Points on a hilly landscape, in no order, each with its height.
A ball rolls from a point to the lowest of its 2 nearest points, and stops where none of them is lower. Distance is the straight distance between rows; heights are no part of it.
vopig: [133 108 146 149  91 132  91 144  61 103 128 129 145 108 109 127  98 166
 139  97 138 118]  (h 402)
Keb: [109 119 102 159 145 195 164 174 129  89 183  77 142  89 140  83 110 139
  90 138 148 163]  (h 629)
Mipu: [176 107 121  76 200 156 128 156 119 123 144 123 151  69 148 109 177  93
 117 136 112 171]  (h 671)
Luri: [160 122 121  94 158 102 142 148 138 125  82 172 142 103 168 125  90 162
 172 104 145 177]  (h 710)
rava: [176 114 132 157 128 174 109 125  64  55 180  53 119 115 108 127  95 141
 105 147  97 116]  (h 593)
Sel: [180 123  88 117 135 117 176  93 128  75 136  89 130 141 122 135  81  98
  78 184 113 118]  (h 302)
zat: [152 171 127 105  96 105  71 113 157 124 139 133 143 106 107 127  65  68
 158 129 182  92]  (h 248)
famat: [148 189 144  83 173  96 124 172  96 101  93 101 125 125 182 151 117 118
 144  95 137 157]  (h 263)
Nif: [ 98 134 103 120 163 104 182 132 146 133 134 115 142 163 110 121  95 115
 126 168 157 126]  (h 354)
depa: [138  98 129 147 156 112 203 135 132 108 119 168 107 142  72 136  60 143
 147 134 104 125]  (h 781)
pasup: [100 132  66  71  63 157 128 137  93 135 116 115 141  97 137 127 127 158
 113 111 116 161]  (h 808)
dig: [ 90 144 146 134 106 108 150 142 162 132 126 177  59 213 138 151  73 147
 114 124 119 105]  (h 759)
Miz: [135 133 158  64  74 183  73 120 147 120 132 131 137 133 102 103  78 131
 183  91 156 116]  (h 251)
bak: [120 134  79 164 184  72 129 147 105 149  90 145 116 151 163 144 117 131
  75  90 137 145]  (h 196)
sedo: [ 95 100 153 179 147 148 154 151 128 112 152 116 109 174 130 118 199 133
 104 151 124 136]  (h 197)
rumob: [110 114 118 146 128 150  84 160  88 150 141 142 139  52 162 121 173 181
 136 100 101 174]  (h 283)
Zegu: [152 140 114 102 167 120 128 129 140 127 167  80 157 118 196  92 128 101
  75 157 144 147]  (h 681)
zefo: [126 139 137 119 110 124 136 115 151 154 118 135 104 153 108 119 136 116
 138 115 109 122]  (h 71)
Fuv: [111  78 156 139 120 129  77  91 167 160 141 198  78 214 124 139 164 118
 102 128 115  91]  (h 292)
nesov: [158 125 125 111  72 150  69 113 158 148 152 147 131 108 141  88 137  92
  84 120 140 118]  (h 820)
Delum: [148 102 145 137 181 121 179 131 149 137 135 140 143  91 107 102 150 123
 162 150 119 147]  (h 657)
Vibas: [ 94 131 156 182 109  97 148 134 103 124  92 135 138 128 167 162 188 178
 144 140 133 130]  (h 206)
goba: [106 131 176 146  72 102 137 112  90 107 101 126 117 177 154 148 132 179
 137 115 119 111]  (h 272)
limu: [114 145 146 158 184 110 157 162  81 113 150  76 173  91 134 123 118 143
 141 147 159 126]  (h 453)
mab: [ 78 127 175 142  66 156 172  93 101 122 101 114 115 162 114 146 138 192
 138  94  95  87]  (h 323)
lapom: [207 120 165 109 100 126  87 119  90  97 130 132 101 106 142 118 105 119
 108  86  67 126]  (h 855)
lom: [135 158 171  96  83 155 105  96 170 135 149 125 149 119  74 109  85  93
 181 134 161  72]  (h 309)
Dek: [118 160 155 154 170 105 109 148 112 132 168  86 162 116 131 117 147  89
 127 170 175 105]  (h 431)
daru: [157 177 104 140 124 132 106 132 146  83 139 121 131 125 104 144  41  92
 130 155 184  94]  (h 182)
rov: [191  98 101 144 176 141 128 114  80  62 184  67 148  81 130 120  76 141
  99 170 109 129]  (h 608)
pid: [178 148 128 111 172 153 167 170 159  93 112 152 163  77 165 134 116 102
 113 147 174 150]  (h 699)
lofu: [ 75 163 164 129  85 178 146 120 146 152 114 119 119 143  73 151 197 109
 153 124 126  76]  (h 506)
Dom: [148 119 121 106 205 138 103 158 111 148 176 101 145  95 182  87 163 110
  83 122 116 167]  (h 676)
tatev: [ 80 165 129 159 118 105 144 124 146 177 102 149  74 167 106 163 140 132
 140 103  89 106]  (h 127)
galad: [ 91 145 155 137  89 169 148 121 108 125 148  66 120 154  82 121 151 121
 125 127 112  93]  (h 543)
Pumu: [111 168  83  89 117 120  88 146  87 130 146  77 139 100 110 125  90 101
 131 112 137 133]  (h 333)
tov: [165 146 162 129  63 135  97  89 152 125 142 156 113 137 119 122 109  81
  81 113 122  63]  (h 830)
Zudu: [160 130 129 160 199 123 164 150 108 101 152  96 137 100 112 125 151  76
  77 148 121 119]  (h 293)
lun: [133 125 110  97  75 144 140 121 146 136  89 147 148  98 168 126 185 141
 135 139 134 158]  (h 816)
delu: [123 110 162 113  70 197 109 122 135 131 133 146 148 103  94  99 113 162
 163  90 142 114]  (h 314)
muk: [118 167 106 127 173  81 143 156  95 138  69 112 110 145 183 157 142 154
 123  82 113 166]  (h 228)
muf: [144 163  64  91 162 136 107 158 115 117 134  92 133 116 117 127 103  75
  86 123 153 144]  (h 358)
kavib: [121 115 101 100  79 189 110 120 175 161 123 142 114 135 142  84 127 162
 131  90 116 166]  (h 809)
tever: [ 93 124 147 152 113 136 138 119 125 152 105 141 145 109  72 168 211 119
 175 154 140  96]  (h 476)
Gerer: [ 99 105 126 162 124 113 134  88 211 186 110 215  77 145 131 174 150 141
 130 145  81 110]  (h 521)
Vinu: [138 110  93 128  86 166  76 133 155 162 163 149 132 103 133  66  84 136
  94  95 140 148]  (h 815)
Sof: [ 68 124 164 103  82 135 134  62 126 140  99 142 107 200 106 149  96 177
 147  80 113  72]  (h 258)
Zasa: [135 151 146 115 128 104 127 128 181 117 132 173  85 188 126 130  42 107
 147 120 140 116]  (h 745)
peze: [151 128  87 132 183 167 167 140 100  77 180  41 140  93 138 109  92 134
  88 154 107 152]  (h 618)
neb: [130 100  97 128 148 106 211 108 136 112 143 100 143 147 138 101  90 140
  97 168 119 146]  (h 329)
Momif: [110 125 143 140 135  41 122  96 175 177 115 218  75 148 146 179 126 117
 135 150 100  84]  (h 536)
Bov: [ 89 146  74 102 132 143 124 138 137 190 129 102 130 104  85 100 124 138
 176  99 120 158]  (h 798)
tedos: [ 99  75 107 114  99 146  84  70 162 160 100 174 106 213 108 157 182 118
 101 125 125 108]  (h 325)
Nef: [114 101 151 123  84  79  98  59 141 149 113 169 109 182 138 131  92 155
 142  87 108  94]  (h 189)
Vaf: [125 174 150 109 158  69 140 119 161 136 145 119 140 145 152 119  92  92
 158 160 159 115]  (h 382)
zapu: [ 63  98 139 181 135 133 144 147 122 122 122 156 125 183 118 161 194 147
 124 173 160 116]  (h 130)
risi: [159 120 116  78 169 132 136 137 131 131 138 107 145 106 109 100 125 107
 157 139 126 159]  (h 665)
deti: [102  90 152 152 133 122 175 131 132 106 149 160  89 194 100 139  70 159
 123 148 112 102]  (h 772)
vod: [107 126  60  80  91 181 144 135 152 166 128 124 130  92 116  92 122 141
 129 108 113 174]  (h 803)
ked: [ 99 138  94 111 142 107 118  98 160 201  94 112 127 113 121 133 167 145
 190 120 101 162]  (h 793)
zivi: [124 116 157 162 189 117 143 144  90 114 161  74 124 153 137 109 199 108
  91 152 109 133]  (h 249)
mefe: [127  94 144  96 104 113  94 115  72 103  81 137 139 163  89 174 155 135
 175 112 145 110]  (h 428)
Gumes: [ 67 137 133 195 132 113 117 137 113 159 107 137  90 169 110 180 200 135
 114 127 111 106]  (h 32)
Vina: [165  83 108  79 103 136  74 124  62  85 117 116 134 147 112 142 152 106
  94 124 122 136]  (h 376)
godol: [167 152 142 143 130 122 161 126 136  72 136 119 126 133 128 143  72 113
 118 167 134 111]  (h 257)
Dotu: [115  88 111 184 118 121 164  77 185 171 112 184 122 108 120 141 159 156
 133 137  85 132]  (h 509)
volu: [139 137 144 128 123 178 120 145  87  93 177  50 125 113 102 107 138 117
 117 140 101 127]  (h 573)
Vem: [170 173 150 109 211 126 181 151 141 124 144  93 182  61 186 142 108 104
 121 139 156 124]  (h 692)
tezi: [109 119 108 171 177 117  67 133 136 188 125 138 144  77 177 128 191 164
 138 113 124 173]  (h 304)
musi: [136 133 161 135  90 165 103 148 105 115 165 114 147  80 120  94  95 158
 155 117 129 128]  (h 363)
buk: [109 101 104 178 171  97 101 128 137 161 103 166 154 129 175 144 181 151
 113 138 166 152]  (h 322)
putuz: [144  67 115 100  97 135  74  96 113 133 117 144 130 170 122 128 185 111
 102 125 128 123]  (h 351)
Remo: [124  90 145 138 136 171 164 141 174 127 139 143 149  91 140  88 176 157
 170 150 138 169]  (h 650)
Leteg: [157 175 120 100 149 136 102 162 175 113 121 140 110 141 123 111  37 102
 167 103 167 149]  (h 730)
rar: [116  99 123  96  93 141  53 142  54 103 118 119 137 141 110 149 145 141
 130  96 144 129]  (h 401)
tamit: [197 112 164 147  87 118 115  83 131 106 158 142 138  90 120 114 122  84
  85 143 106  80]  (h 839)
Gika: [156 178 123 116 162  82 157 127 134 140 133 108 170  73 201 123 113 101
  89 143 148 127]  (h 687)
Bute: [ 80 115 124 177 102 110 161  94 157 160  92 174 130 115 104 184 170 154
 162 154 123 102]  (h 495)
davu: [113 103 100 114 148  72 186 101 130 142  91 155 113 169 105 147  86 158
 158 128 102 140]  (h 787)
Zasov: [146 129 128 120 126 138  95 158 156 128 114 174 121 136 140 101  74 148
 158  91 159 162]  (h 719)
deno: [198 128 189 138 115 102 104 102  89  83 154  98 118 115 135 126 119 108
 119 137  82 100]  (h 848)
Sunem: [148 133 120 151 145 148 136 141 131  91 155 106 105 161  99 132 142  60
  62 161 124 112]  (h 337)
Kek: [118  92 140 174 118 133 109 141  99 126 102 141 126 122 154 139 181 190
 142 108 111 158]  (h 250)
Zam: [113 143 150 121 128 105 138 148  95 116  92 133 148 132  90 171 167 110
 178 151 168 107]  (h 454)
Numep: [112 121 133 158 124 195 131 177 162 117 166 122 132 104 145  78 166 127
 113 126 154 164]  (h 640)
Tulo: [127 149  75  86  96 101 139 129 118 140 101 130 158  87 180 127 122 139
 114 127 146 157]  (h 812)
Muvi: [125  83 157 157 126  87  87  99 137 143 110 195  85 197 137 151 137 152
 125 108  97 111]  (h 247)
Nonim: [164 129 140 105 151 151 167 175 132  98  93 157 154  74 145 128 119 148
 167 130 150 171]  (h 705)
gize: [105  93  86 108 148 112 188  90 165 167  88 139 130 143  94 141 145 153
 180 144  94 157]  (h 790)
gupo: [113 179 161 136 110  84 135 113 129 149 156  87 150 118 133 109 132  99
 145 159 142  95]  (h 408)
pek: [118 183 137  96 126 101 106 160  82 121 102  91 119 115 131 145 116 127
 175  93 128 141]  (h 297)
pelu: [127 135 119 157 126  97 101 142 115 144 123 139 106 151 132 120 122 124
 106 101 128 130]  (h 145)
bubil: [134 160  78 130 110 154 144 153 137 122 121 117 129 119  94 128 133  64
  67 138 149 116]  (h 377)

Where does a ball stop that starts at each point below?
deno: vod
Gika: Nef
Bov: Nef
rava: Nef
Gerer: Nef

Call two points neighbours if one is among the 2 nearest of the other. Go from one point of each pair to the other, from neighbour to neighbour, staying as low as possible. Name the highest point that can't be avoided.
Vibas and Miz: vopig
Gumes and zefo: tatev
daru and Miz: lom
Nef and Vibas: mab
